Each row is a point on a tangle of strands that fork and nearly touch. The rows are in no order.
Points whose rows are less than 67.2 apart are linked; no others are. Some points are linked to none.
Z_243: [ 19.5  -5.0  15.1 -10.3   0.5   7.5  18.6   4.9   9.7  22.0  20.5 -27.5
  22.5  10.9 -16.5  -6.5 -31.1 -25.7  -7.7  -7.6  -8.8   6.0]
Z_546: [ -9.5  -7.6 -18.4   7.4  31.3  25.2 -24.8  23.8  15.4  -5.8  -1.5  -1.9
 -16.7  -6.2  45.1 -14.4  31.0  -1.2 -28.2 -15.4  17.3  13.4]
Z_760: [ 42.7  10.8 -20.5 -10.9   0.8  -5.5  27.3  11.5   1.4  28.1  25.7   2.7
  12.7   7.4  13.1  -4.5 -15.6  -5.1 -20.4 -38.3  -9.7  19.2]
Z_663: [-62.7  -3.7 -45.8   0.0  14.8   2.1  15.3 -12.2  27.5  13.0   0.9 -10.4
 -15.4  -9.7 -10.0 -17.4  -3.9   8.7 -22.8   9.1  -4.9   6.5]
Z_614: [-38.3  10.7 -41.3  -5.7  20.0  10.4  26.7   1.4  46.4  23.8 -11.2   2.4
  -3.0  -5.8 -10.7 -11.3  15.8   0.3  -8.8  12.0   7.4  -3.7]
Z_84: [ 44.8   2.8 -16.3  -2.5   3.9   0.7  -3.4  11.3  32.3  24.5  11.1  24.5
  -6.5  23.7  33.5 -17.9   2.9 -11.0 -21.1 -39.5  23.4   5.8]
Z_454: [ 38.1  22.3 -16.3  -7.7 -18.8   7.2  38.7  -0.6 -27.6  22.9  17.1 -14.2
  14.4  -1.6  12.2   3.0 -15.1 -11.6 -16.1 -40.6 -25.8  12.5]
Z_450: [ 27.6   7.2 -25.5  14.5  10.0  -6.3  43.3 -36.5 -33.2 -30.2  35.0   1.0
 -12.2  -0.4   1.2 -15.5  -1.1 -26.9 -30.3 -34.8  -4.0  12.5]
Z_653: [ 22.0  14.0  14.7 -36.7 -20.9  11.5  18.1  -0.3 -16.3  29.9  -0.3  -3.5
 -15.2 -11.8   4.1  14.7 -22.6  -6.1  26.2 -24.2  -8.1   8.9]
Z_882: [-17.5 -10.4   7.1 -19.7   5.2  16.1 -24.8   2.2  -7.0  -2.2 -14.6 -18.0
 -16.2 -22.3  29.9  -0.5  14.4   6.5   4.2 -10.9  30.8 -11.3]
Z_316: [ -0.3  19.0   2.2 -13.1   0.7  20.7  26.5 -27.8 -18.1 -20.1  14.7 -19.4
 -25.7  -5.7  19.5  -6.2 -22.5 -20.4 -19.9 -39.9  17.8   8.2]
Z_262: [ -3.1  28.8  -9.4  -5.6 -19.9 -12.1  37.3  -8.9 -11.4  23.6  35.4  -7.4
  32.7   7.6 -28.7   0.4 -14.8  -1.7 -16.2 -22.4 -21.5  -2.3]
Z_537: [-29.7  10.0 -21.6  -3.4   2.2   6.6  19.3 -21.8  25.8  11.2 -26.7  10.0
   9.0 -12.0  -9.4   1.9  28.2  23.2  -6.1  14.6  23.0  -4.5]
Z_519: [ 41.2   9.5   0.1  10.9 -13.2 -26.5 -21.5  17.6  34.3  16.1 -34.8  33.5
  -4.7  15.5 -26.8   1.9 -31.3  -6.8  38.9   9.2 -24.7  -7.1]
Z_85: [ 13.6 -14.7  17.9  -1.6 -11.9  -1.8 -19.2  23.0 -15.6   8.9 -24.4   7.0
 -38.8  -5.2  -5.6   6.8   7.1  38.2  19.3  17.4   5.7  -7.5]
Z_33: [ 20.3   3.3  17.3   2.2   6.1   0.8 -17.2  30.3   7.2  15.5  24.5   6.0
  -8.7   7.2  25.6   7.6 -19.3 -38.0  10.0 -21.5  15.8  18.9]
Z_246: [  8.5   4.8   9.5  -9.8 -22.7  -4.2  39.1  -3.2 -27.9  22.4   2.9  -6.5
   6.2 -15.5  -4.9  14.6   4.7   7.0 -12.1  -2.6 -15.4   6.4]
Z_598: [  4.4  19.6  47.4  19.1 -15.1 -15.3 -39.4  10.1  11.3  16.7  -3.3  12.2
  12.0   2.5  -7.6   8.3  -2.6 -20.1  16.1  16.4  -7.3 -10.8]
Z_73: [-51.2 -16.0  -4.0  17.1   3.6   3.8  11.7 -25.6   6.4 -17.3   4.2   1.5
  12.7  -2.3 -22.8  14.1   3.2 -14.8   7.1  24.7  16.4  -1.5]
Z_605: [ 30.5   0.9 -10.8   0.8  17.9   2.9  23.3   8.5  -9.3 -12.5  41.7  11.3
  -2.9  11.1   0.1  -8.0 -12.2 -31.9  -4.0 -39.2  23.2  19.0]
Z_510: [ 36.1  15.7  15.3  -1.1 -13.9 -14.1  20.9  -8.8  31.7  31.7  -7.9  16.1
  33.1  11.4 -23.5  14.5 -10.7 -12.8   3.4   8.7 -11.1   5.5]
Z_505: [ 10.1   3.6 -24.2  19.3  -4.0  18.9  45.7 -42.6 -35.7 -30.3  14.1   1.7
 -25.4  -1.0  -1.0 -25.8   9.4  -8.8 -39.8 -32.0   2.0   2.8]
Z_680: [ 11.5   0.9  23.3 -32.7 -20.6  -6.1  -2.2   4.1 -18.9  -6.3  -7.7  -3.2
 -10.5  -4.1   1.3   4.4  12.4  10.0  26.8   4.1  16.0 -40.2]
Z_131: [-28.4 -10.0 -31.7  25.6   9.7  -0.3 -12.2  -1.8  22.3 -14.5 -18.4   5.1
  24.8   4.9 -28.3  -0.7  35.2  15.4  -2.2  25.5  35.6 -22.4]
Z_930: [  7.9  10.8  -6.7   6.5 -17.3   6.6   8.1 -19.6   8.6  17.8 -41.3  22.5
   0.1  -9.8 -19.8  15.6  30.1  38.0   2.6  17.6  22.2   0.7]
Z_851: [ 10.3  -7.1  -6.7  -5.0  -3.7  -8.4   0.3  15.7  30.6  33.5  19.2 -16.1
  26.2  10.4  -8.8  -3.2 -26.6 -34.2 -12.0 -18.0   6.3  -2.1]
Z_273: [-30.7  -7.4   5.1  12.6  10.8  32.5 -29.9  -3.0 -17.1 -29.2  10.7 -15.5
   4.0  -4.7  45.9  -0.7  14.0 -26.4 -24.2 -18.5   3.6   7.5]
Z_351: [  3.6  -2.8   2.6  13.7  -5.8 -27.7  14.6  14.9   6.6   8.5  16.2   7.6
  28.8  -8.6 -26.2  23.1 -21.1 -13.7  16.9  11.0  17.0   1.4]
Z_414: [-36.2  -7.9 -54.7  -4.2 -10.4  10.3  26.4 -31.5 -28.7  -7.4   8.3 -20.8
 -38.0  -2.3  -1.8 -10.1 -27.3  18.4 -33.1 -11.4 -23.1   5.5]
Z_216: [ 27.1  17.4  19.4 -22.9 -11.1  18.2  21.6 -11.6 -17.0   5.4   3.0  -5.1
 -27.1 -15.5  24.3  10.4 -12.7 -19.4  -0.4 -34.7   6.6  11.2]
Z_860: [  3.4  14.1  -7.9  -0.9 -31.5 -12.6  27.5 -12.8 -18.9  18.1 -26.9  20.4
   9.5 -28.4  -2.9  25.7  26.1  34.2  11.0  10.8   5.3  -5.3]
Z_231: [ 54.0  24.8  21.3  15.5 -13.7 -24.6 -11.4 -13.7  23.0 -21.4 -38.6  22.3
   5.8  30.7 -22.9  20.6  -2.1 -17.6  30.3  20.4  -0.1 -27.0]
Z_268: [ 51.5  -9.9  -4.7 -17.8   1.1 -16.6 -34.5  26.0  23.8  16.5  -0.2  -3.1
  14.8  24.2  16.8  -9.1 -25.4 -11.0  16.7 -10.7  -6.4  -1.3]
Z_48: [ -0.5 -16.8  14.7  17.3 -19.0  -7.7 -39.2  32.7   6.9 -11.6 -28.2   0.9
 -38.5  -2.3  16.1   7.3  14.4  26.5  24.7  33.1   4.8 -15.7]
Z_934: [ 20.0 -21.5  17.0  11.7   3.6 -15.9  -8.4  30.2 -25.6  -8.3   6.6  -2.4
  -5.4 -21.8  23.4  19.8  -8.0  -4.7  -4.3  10.8   9.3  19.1]
Z_254: [-51.8   6.2 -10.5  -6.0  -4.2   6.4   9.9 -39.1  -2.0 -18.1  10.5 -30.2
   9.8  -1.5 -27.1  -6.9 -25.4   2.8  -8.1  -3.0  -0.5  -8.4]
Z_926: [-46.6 -12.4 -28.7   8.3  -4.4 -10.7  23.6 -23.5 -18.8   9.6  20.5   3.5
 -13.9  -3.4 -36.3   0.5   0.7  22.0 -12.3   2.3 -10.7   8.1]
Z_496: [ 28.2  -6.4  28.1  -5.1   3.8  10.7  -5.4   1.2 -26.2  -0.6   5.2 -13.4
  -3.4  -6.3   0.5  -7.5   7.4   4.2 -19.8 -13.6   5.4  -0.9]
Z_105: [  7.8  -8.6   7.3  -9.4  22.5   9.6  -2.4  -5.2 -24.8 -41.8  21.9 -12.3
   4.4  -2.6  23.0  -3.2  -3.0 -18.7   1.3 -21.7  19.1   9.2]
Z_892: [  4.2 -14.2   4.3 -14.1  -4.1  25.9   0.4  13.8  -2.6  21.7 -24.7  -0.3
 -17.8  -0.5 -17.1  -2.6  15.1  44.8  13.1  16.4  -3.5   5.6]
Z_79: [ 41.2   8.8  10.5 -11.1  -2.1 -28.5   7.2  19.8  -3.9  22.6  15.1   7.2
  15.6 -11.2  12.2   6.6 -18.1  -2.9  -4.8  -7.9 -12.7  13.5]
Z_416: [-21.6  10.4 -35.2 -16.7  -6.0  31.1  38.3  12.3 -10.2  30.0  -6.7 -10.0
 -19.6  -4.2  15.8  -4.1  26.8  35.4 -15.4 -12.3 -17.7   9.2]
Z_116: [-20.0  -4.8 -44.7 -10.0  40.2  -3.2 -16.4  39.7  21.4  -6.1  14.3  -2.7
   6.9  -0.2  -2.9 -35.7  25.5   9.7  -0.3   2.3   3.9 -18.0]
Z_171: [ -3.5 -11.8  -0.2  -5.8  27.4   9.3  -8.3  15.2   5.4  -0.7  -5.8  -1.3
 -21.3 -11.9  41.6 -14.1  20.5  20.0 -24.6   0.7  -0.4  21.4]
Z_634: [-36.1   4.1 -17.7   2.4  -8.7  -8.7  49.1 -37.4 -25.5  -7.1  22.4   9.1
   5.2  10.3 -34.9   2.8  -7.7  16.2  -7.4   6.2 -27.6   6.9]
Z_56: [-23.4 -27.1 -17.2 -13.6  20.3  15.4   6.5  -4.8   5.8  -9.2  -8.6 -17.3
   7.3  -7.5   7.9 -13.0   5.2  20.3  -3.2  19.2  -2.3  -0.6]
Z_141: [ 12.4  -1.1  14.2  -9.2 -19.1  -2.5  33.9 -25.1  -5.6  13.0 -26.5   1.1
   9.7 -17.9  -4.5  21.5  -2.1  -6.0   6.6  25.7 -15.8   5.8]
Z_712: [-33.7  -9.3 -42.2  14.5  23.8   0.6 -14.1  23.3  35.2  -4.4   0.1   3.9
  16.1   3.8 -25.2 -18.8  25.6  12.4   8.4  20.0  17.9 -20.9]
Z_916: [-15.8  -8.1 -65.5  -5.4  30.1  21.9   6.3  -4.2   3.1  -1.5  10.0 -22.1
 -31.3  -0.1  -9.6 -32.1  -1.6   9.0 -29.3 -21.7 -10.5  21.9]
Z_409: [ 13.1  -8.4  23.8 -21.2  -7.4   9.3 -25.5   5.3 -20.8  -8.6 -13.7 -10.0
 -26.7  -8.6  22.2   5.8   3.9  -7.6  23.5 -10.1  20.1 -20.9]
Z_188: [-28.4  22.5 -11.8   6.2 -25.2   3.8  50.1 -20.4 -36.9   6.1  30.9 -15.4
   9.2  16.9 -25.4  -4.3 -12.1   6.1 -19.2 -16.3 -34.8  -2.9]
Z_806: [ 62.4  22.1  24.1 -24.1   5.1   8.5   7.8   0.6   8.1  10.7   7.3  13.7
 -12.3  24.7  14.9 -20.7  -1.7 -22.7  -2.5 -33.9 -12.2  -2.9]
Z_353: [ 12.0   6.2   9.4  -7.9  -2.6 -21.5  24.7  -2.8 -17.1   8.0  12.6 -11.6
  14.7 -26.4   9.8   9.9 -13.2  -8.1 -30.8  -4.7 -17.2  15.5]
Z_249: [-45.2 -17.3   1.8  14.8  29.3   8.3 -20.5   7.2  -6.8 -19.6  24.1  -3.4
  -4.0  10.2   9.3 -21.2  22.1   5.3 -24.0  -4.2   3.1  -0.9]
Z_646: [-41.0 -13.8  29.8  19.5   6.7  17.4 -30.0  18.1  -3.8  -6.7  11.8  -4.2
  12.9  11.1  13.1  -7.2  23.4  -3.7 -18.3  14.4   3.0  -3.8]
Z_644: [ 38.1  11.7  10.4  13.2   8.7  11.0   6.3   8.2   5.6  -4.6  24.3  14.7
 -13.0  -2.9  18.8   0.6 -12.0 -36.0  -5.4 -34.6  30.6  27.1]
Z_906: [-11.3  -7.1  -8.5  25.7  27.4  36.4 -15.5  -8.9   0.4 -33.9   3.4  -6.8
 -12.1  -4.1  47.0 -17.1  29.9 -15.3 -25.7 -16.8  22.9  19.0]
Z_565: [-32.8   5.2  28.9  15.9   3.8   1.9 -16.4 -18.1  21.8  -1.8 -14.6  11.8
  20.6  -0.2   2.7   8.8  21.3  11.1  -6.0  30.2   6.7  10.5]
Z_824: [  1.5  -3.9  31.1 -18.0  13.9   2.4 -18.9  13.9 -16.1 -23.8  22.3  -9.3
  14.2   6.7  15.8   0.0  -6.3 -10.0  22.0  -5.3   4.2   1.6]
Z_438: [-37.9  -1.1   7.4  28.1  13.7  17.4 -33.1  11.5  30.2  -2.4 -10.3   5.8
  25.3  -0.9   4.4  -8.4  29.3  16.4  -9.6  26.1   4.6   1.7]
Z_601: [-13.7 -11.1 -43.1  18.2  27.2  25.9  -0.1 -14.5  -1.4 -16.0   8.8 -13.8
 -32.1 -11.3   6.8 -26.3  13.0  -0.3 -43.3 -24.2  11.2  24.2]
Z_664: [ -5.9  -5.0  25.3  16.4 -13.1   0.8 -40.3  21.4   0.4 -21.5 -25.9   2.6
  -4.1  -3.6  12.4  18.0   3.8  14.5  37.0  33.6   1.9  -1.4]
Z_436: [ -4.0  21.8  36.4   7.1 -12.1 -18.2  -9.6 -11.5   6.6   4.7 -11.7  13.7
  16.5 -12.6   0.2  18.5   3.0  -2.5  11.9  23.0   5.7  -3.9]
Z_239: [ 23.1  12.9  21.9   9.7  -3.9 -28.6 -28.8  22.1   8.5  -8.3 -32.3  29.1
 -20.6   6.9 -19.7   4.6 -33.9  -7.2  49.3  11.8 -36.4  -8.4]
Z_394: [ -9.5  -9.9 -18.2   5.5  -5.7   6.9  38.8 -16.0 -42.1   0.7  31.6 -13.6
 -27.0   5.6 -21.6   0.6 -17.8 -23.8 -25.7 -32.1  -1.8   4.9]
Z_728: [  0.8 -27.6   4.8  14.4   3.7 -16.7   3.3  22.5 -23.5  -4.8  25.1  -9.1
  10.2 -13.1  -7.6  12.5 -19.4 -18.7  -0.1  12.1  12.0   6.2]
Z_270: [  1.3 -19.2   9.4  10.8  15.7 -10.5 -15.2  17.9 -14.7 -19.3   2.9   4.4
  -9.9 -17.3  40.3   3.3  16.4  11.9 -16.5  10.5   6.8  13.8]
Z_852: [ 15.2  15.3  34.9  -2.4  -3.2 -19.0 -26.0  17.2  29.7  31.8   9.9  10.9
  18.7  10.5   8.5  -3.3  -9.2 -27.1   0.1   2.8 -15.1  -8.7]
Z_332: [ 61.7   7.2  16.1 -15.5   7.3  -8.3 -21.9  17.5   7.7  13.0 -11.6  21.0
 -26.7  22.8   3.7 -25.2 -15.1 -20.5  12.4 -28.8 -30.1  -4.5]
Z_544: [ -5.4   8.7 -23.4 -22.1   6.4  23.0  28.6  18.8  20.9  36.7 -16.2  -7.4
  -1.5  -1.7   0.1 -18.9  21.2  30.4 -14.5  -0.6 -20.0   9.8]
Z_704: [-34.2 -13.7   2.6   7.3  21.8  -8.0 -17.4  -4.9 -16.5 -34.5  23.3 -12.2
  35.5  -6.7  20.5   0.0  -0.1  -7.2  -4.6  12.0 -17.2  13.0]
Z_630: [ 11.8   6.2  21.3  15.8 -33.3 -16.1 -48.1  25.4   4.2 -31.8 -15.2  -8.7
  -0.6   5.4   8.5  19.7  -9.1 -10.3  46.7  21.2 -11.1 -25.4]
Z_20: [  2.7 -21.3 -46.7  14.9  17.4  20.6  21.8 -33.7 -23.3 -26.5  13.5  -9.8
 -33.5  -6.0  -8.0 -28.0  18.4   2.8 -40.2 -27.6   8.1   6.3]
Z_606: [ 29.2   1.5  34.5 -29.3   5.5  -0.6 -10.3   6.3  -7.9  -6.1   4.2   2.8
  -4.3  11.1   8.9  -2.8 -15.5  -5.4  28.1  -5.5 -18.2   4.9]
Z_313: [-16.4  -8.1 -25.6  -0.6 -22.3 -11.3  39.7 -12.1 -29.5  17.1  -3.4  -1.0
  12.0 -25.9  -5.7  17.9  16.4  19.7  -6.1   3.6   0.2 -12.5]
Z_455: [ 22.7  14.5  17.1  24.9 -16.0 -18.1 -20.2 -14.6  10.2 -10.9 -50.4  23.2
 -11.5  -2.1 -12.3  17.1  23.1  22.9   5.1  38.2  -0.4 -17.3]
Z_765: [-22.3   0.1  26.1 -15.0 -10.1  13.3  -9.5 -14.8  -1.2  20.9 -13.4 -17.6
 -13.3 -21.9   6.5   6.8   0.6   9.3   2.4   3.2  14.6  -2.4]
Z_305: [  3.7 -17.6   5.4 -18.3   8.9   7.4 -16.2   0.2   7.2 -15.7 -29.5 -11.1
  10.5  -2.0  12.8  -8.2  20.8  32.4  12.0  30.6  -2.6 -16.2]
Z_333: [ 21.0  -5.7  -1.1 -20.3 -14.1  -9.4  -6.5  10.1  42.3  53.2  -3.1  21.0
   9.9  27.3   5.2  -8.4 -10.3   7.1   7.8  -8.1 -11.5   1.7]
Z_306: [-21.9   6.8   5.2  14.9  -7.2 -16.0  26.3 -20.5   3.6  -3.9   9.5   9.1
  29.5  -7.8 -35.1  23.2  -7.8  -9.3   3.1  14.9  18.8   5.8]
Z_579: [-38.9 -31.3 -24.6  14.0   2.5 -24.7  -2.9 -22.6 -23.6  -1.1  23.2  -5.1
 -21.0 -13.7 -20.9  -6.1   6.0 -13.9 -23.9  -0.3  -2.9  -6.9]
Z_453: [  4.6   4.6  30.8 -25.6 -19.9  20.6   0.5 -13.7 -18.2  23.1 -19.8 -15.9
 -18.6 -17.4 -10.4   6.7  -8.4   8.5  16.3  -6.2  -9.0  -4.2]
Z_530: [-54.9 -26.3 -28.9  10.5  22.2   4.3 -13.6 -11.6   4.8 -25.4  -0.6 -14.1
  19.6  -8.9  13.6  -8.5   4.7   3.7  -4.3  18.9 -16.4   7.6]
Z_337: [ 33.9  18.8  23.2  -6.0 -22.3  -8.3  11.1 -22.8 -14.6   2.3 -29.2  20.6
  11.6   4.0 -26.4   7.2  14.4  22.7  29.2  18.8 -22.9 -18.6]
Z_424: [ -5.1  12.1  14.8  17.5  -2.8  -1.5  24.1 -25.8   9.5  -2.8 -15.1  21.3
  18.4  10.3 -32.7  30.8  16.1  -3.6  -8.0  20.4  33.0  -3.9]
Z_360: [-27.1   7.0   4.9  -1.6   1.4 -27.0  15.2 -20.4   2.3  -4.8  16.9 -12.1
  23.6 -14.1   6.7   7.9 -24.4 -26.3 -20.7   2.8 -11.4   7.9]
Z_90: [ 20.0  33.3  27.7  37.7 -12.9 -31.5 -39.6   6.4  15.2 -26.3 -30.4  36.1
 -13.8  14.1 -24.8  14.8 -21.7 -10.1  40.3  15.7 -27.4  -3.2]
Z_399: [-30.0   3.7  -7.1 -16.7  -2.9  12.2  34.2  -6.4  -9.1  12.6   1.0  -6.1
 -23.7 -13.8  17.8   1.1   5.0  29.5 -27.7  -4.1  -2.8  16.9]
Z_299: [-37.9 -27.7   5.9  15.9   9.0  -1.3   4.6   9.4  -5.9 -12.8  13.0  13.0
   2.6   8.4 -26.0  10.1  11.2   1.3  14.1  24.0  30.5 -11.6]
Z_371: [ -9.1  10.9  19.9 -29.9  -9.7  10.3  24.5 -18.4   3.5   1.4   7.5 -10.3
  15.2  -2.8 -17.7  15.4 -23.3  -4.3  30.2   0.9   6.8  -3.9]
Z_881: [ 33.1  15.6   3.9   1.7 -21.7 -32.1 -53.8  36.1  23.4 -15.0 -11.6  -3.1
   3.4  17.0  13.6  -2.4 -18.0 -19.9  39.4   1.8 -18.4 -31.5]
Z_633: [-13.1 -12.8  -5.6  15.7   2.3 -22.2  15.9 -13.1 -23.8   2.6  40.7 -10.1
 -10.2  -4.6 -27.7  -5.0 -17.1 -32.0 -29.5 -11.8  -5.7   1.2]
Z_705: [-19.0 -13.4   3.5  23.6  25.6  -1.1 -13.5  -6.9 -26.3 -27.6  47.1   0.2
  -8.5   5.9  -3.0 -20.3   8.0 -15.1 -32.2 -23.1  14.4   7.8]
Z_574: [-18.6  -2.7  20.0 -13.2  14.1  -8.2  -9.4 -12.1 -10.7 -25.8  14.3  -7.4
  31.6  -3.8   4.8   2.3  -0.2  14.6   9.8  12.2  -0.1   4.0]
Z_692: [ 30.2  10.4  17.4   9.5  -5.5  -1.8 -58.7  35.8  11.0  15.7   2.4   6.0
  -9.0   5.7  24.4   5.0 -20.5 -37.2  20.5 -21.5  -6.8   5.4]
Z_413: [ 15.2   1.7  18.8 -12.8  -0.7   2.8   8.7 -16.4   2.0 -12.0 -30.2   8.1
  19.9  -2.3  -3.5   3.1  21.7  39.4  14.6  34.3  -9.8 -10.4]
Z_478: [-40.1  -4.5 -23.6  -6.2   4.7   4.3   1.9 -34.3 -16.4 -23.0  14.6 -29.1
 -27.6  -4.6   0.1 -15.4 -24.8  -5.1 -26.0 -18.2   1.0   2.8]
Z_395: [ 14.5  -1.9 -14.6  -4.2  -9.2 -18.5   5.6  11.9  45.2  41.7   3.5   5.5
  37.3  13.7 -13.3   2.4 -17.7 -12.0   2.8   4.4   5.2  -3.9]
Z_248: [-10.9 -21.1 -42.5 -19.4  30.0  24.3  17.4   4.1   2.2  -4.2   5.1 -19.2
 -10.2  -3.1   7.5 -26.1   2.8  29.6 -16.7  -8.9 -10.2  13.1]
Z_808: [-10.3  -2.0  -2.0  25.7   4.9  19.3 -50.5  39.5  27.1  -1.7 -19.1   1.5
  15.2   7.1   5.1  -6.3  27.1  27.3   8.5  34.8   0.8   0.7]
Z_474: [ 43.8  17.1  12.1   3.3 -20.6 -18.1  -1.1  -6.6  28.2  16.9 -21.5  26.7
  17.7  15.4 -25.5  11.8 -13.5  -8.3  32.7  11.0  -3.4 -13.0]
Z_982: [ 21.6  20.8  24.3  18.5  -8.3 -12.2  -7.2 -26.4  10.1 -15.6 -26.5  19.8
  11.0   8.4 -18.4  34.2  19.7   4.5   6.2  23.5  29.2  -6.3]
Z_81: [ 25.4  24.1  19.0 -21.6 -18.9  -4.0  34.5  -7.8 -18.2  11.9  -2.8  11.1
  27.4  13.9 -12.4  11.3   5.0  14.1  34.4   0.8 -23.7 -10.7]
Z_286: [-57.2  -1.6 -58.9  -2.9  -0.4   6.5  20.5 -30.0   3.6  -2.1   1.6 -12.4
 -38.6   3.0 -12.0 -16.2 -22.2  17.4 -21.3  12.9 -23.5   2.8]
Z_448: [ 35.5  -1.6  12.2  -8.6  -2.7 -15.3 -35.0  29.5  16.9  -8.7  -1.0 -11.7
  31.3  10.6  18.3   1.8 -14.5 -26.8  33.2  10.0 -13.8 -21.2]
Z_703: [-35.2   9.7   2.0 -16.6  -8.6  14.7  24.2 -29.8  -3.8  -9.8  -3.1 -15.2
  15.7  -6.4 -21.5   5.2 -15.3  25.9   6.8   6.2   7.0   9.2]
Z_754: [ 31.6 -11.3  -7.0  -2.4  -7.0 -11.3 -59.7  26.4  31.8  28.9 -17.6  10.8
  -0.2  17.3  20.5 -12.1 -24.3 -12.3  26.0 -17.4 -12.6  -5.7]
Z_815: [-15.9  -4.1 -13.6 -13.6  17.3   8.4   8.7 -27.6 -27.3 -35.4  15.3 -23.9
 -15.0  -9.4  18.2 -11.3   0.5  -2.7 -17.4 -26.8   8.2   3.1]
Z_885: [ 11.9  -8.4 -22.6 -13.2  26.8  22.9   7.5  48.6  14.8  26.7  -7.2  -2.6
 -13.4  -0.9  -0.1 -20.3  22.9  19.0 -13.1   5.4  -6.7   3.8]
Z_324: [-32.0  -2.0  11.5  15.1 -11.8   6.6 -32.3   3.4  -7.7 -14.0  -9.9 -12.4
  35.2 -14.5  21.5  16.4   0.7 -22.1  16.1  19.8   9.2 -10.6]
Z_804: [-23.2   1.1  22.6   7.0  -9.3  12.5 -31.3  10.8 -14.6 -11.3  11.9 -12.5
  17.9 -10.8  41.8  17.9   1.1 -41.7   0.3 -10.9  -2.4   3.4]
Z_927: [-13.5  -9.1 -16.0  28.4   7.8   5.8  10.3 -26.9   9.8 -23.6 -19.6   9.5
  18.7  19.2 -33.0  19.8  27.0   8.8 -11.0  24.2  47.6  -9.8]
Z_657: [-13.7 -15.2   7.8  -5.6  -5.3   3.7  22.0  11.5  -6.8 -10.0  -5.9  11.9
  -2.4   8.4 -18.0  15.9  12.0  26.8  24.4  26.3  27.3 -20.6]
Z_874: [ 17.3 -13.4  -9.8  -7.6   0.5   8.6  36.0   7.8 -36.7  -2.5  31.8  -4.7
 -11.8   1.5  -9.8   7.9 -14.7 -20.3  -9.7 -29.1  10.6   7.3]
Z_847: [ 21.8 -21.3  -6.4 -10.5  -1.1  -6.0 -14.7  19.3  32.1  41.2   9.8  13.3
  -5.2  28.0  30.4 -11.8 -10.6   0.0 -15.8 -25.6  15.7   8.5]
Z_207: [ 39.4   6.2  24.8 -22.3   0.8 -20.8 -21.7  19.5  -3.5   3.6 -13.8  21.1
 -20.1   3.3   2.1  -3.8 -23.4  -8.3  38.5  -6.1 -30.1  -5.2]
Z_69: [ 18.1   6.1  -4.7 -17.6  13.9  16.7 -20.7  41.9  21.5  25.6 -20.5   0.9
 -12.3  -1.8 -12.7 -23.7  22.5  39.5   8.6  14.4  -2.9  -6.7]
Z_822: [ 15.4  20.1  25.3  43.8 -16.9 -24.7 -29.8  -5.3  12.9 -40.9 -42.2  22.8
 -24.8  16.6 -11.1  16.2  11.0   9.1  26.8  35.2 -12.7 -12.8]

Follow the links from the first point to the second, and from the first to the third. Name the last point that the two ways share.
Z_806, Z_906, Z_286 => Z_207
Z_712, Z_847, Z_646 => Z_982
Z_332, Z_413, Z_916 => Z_56
Z_703, Z_705, Z_860 => Z_478
Z_273, Z_565, Z_663 => Z_982
Z_546, Z_765, Z_704 => Z_824
Z_436, Z_860, Z_216 => Z_815
Z_728, Z_316, Z_248 => Z_824

A fork is a point with three links, a tip a point with one. Leave the first point through the second and follow the links. Name the first fork or tip that comes.
Z_692, Z_33 => Z_262
Z_286, Z_663 => Z_246
Z_634, Z_926 => Z_399
Z_409, Z_882 => Z_815
Z_906, Z_546 => Z_306
Z_728, Z_934 => Z_324
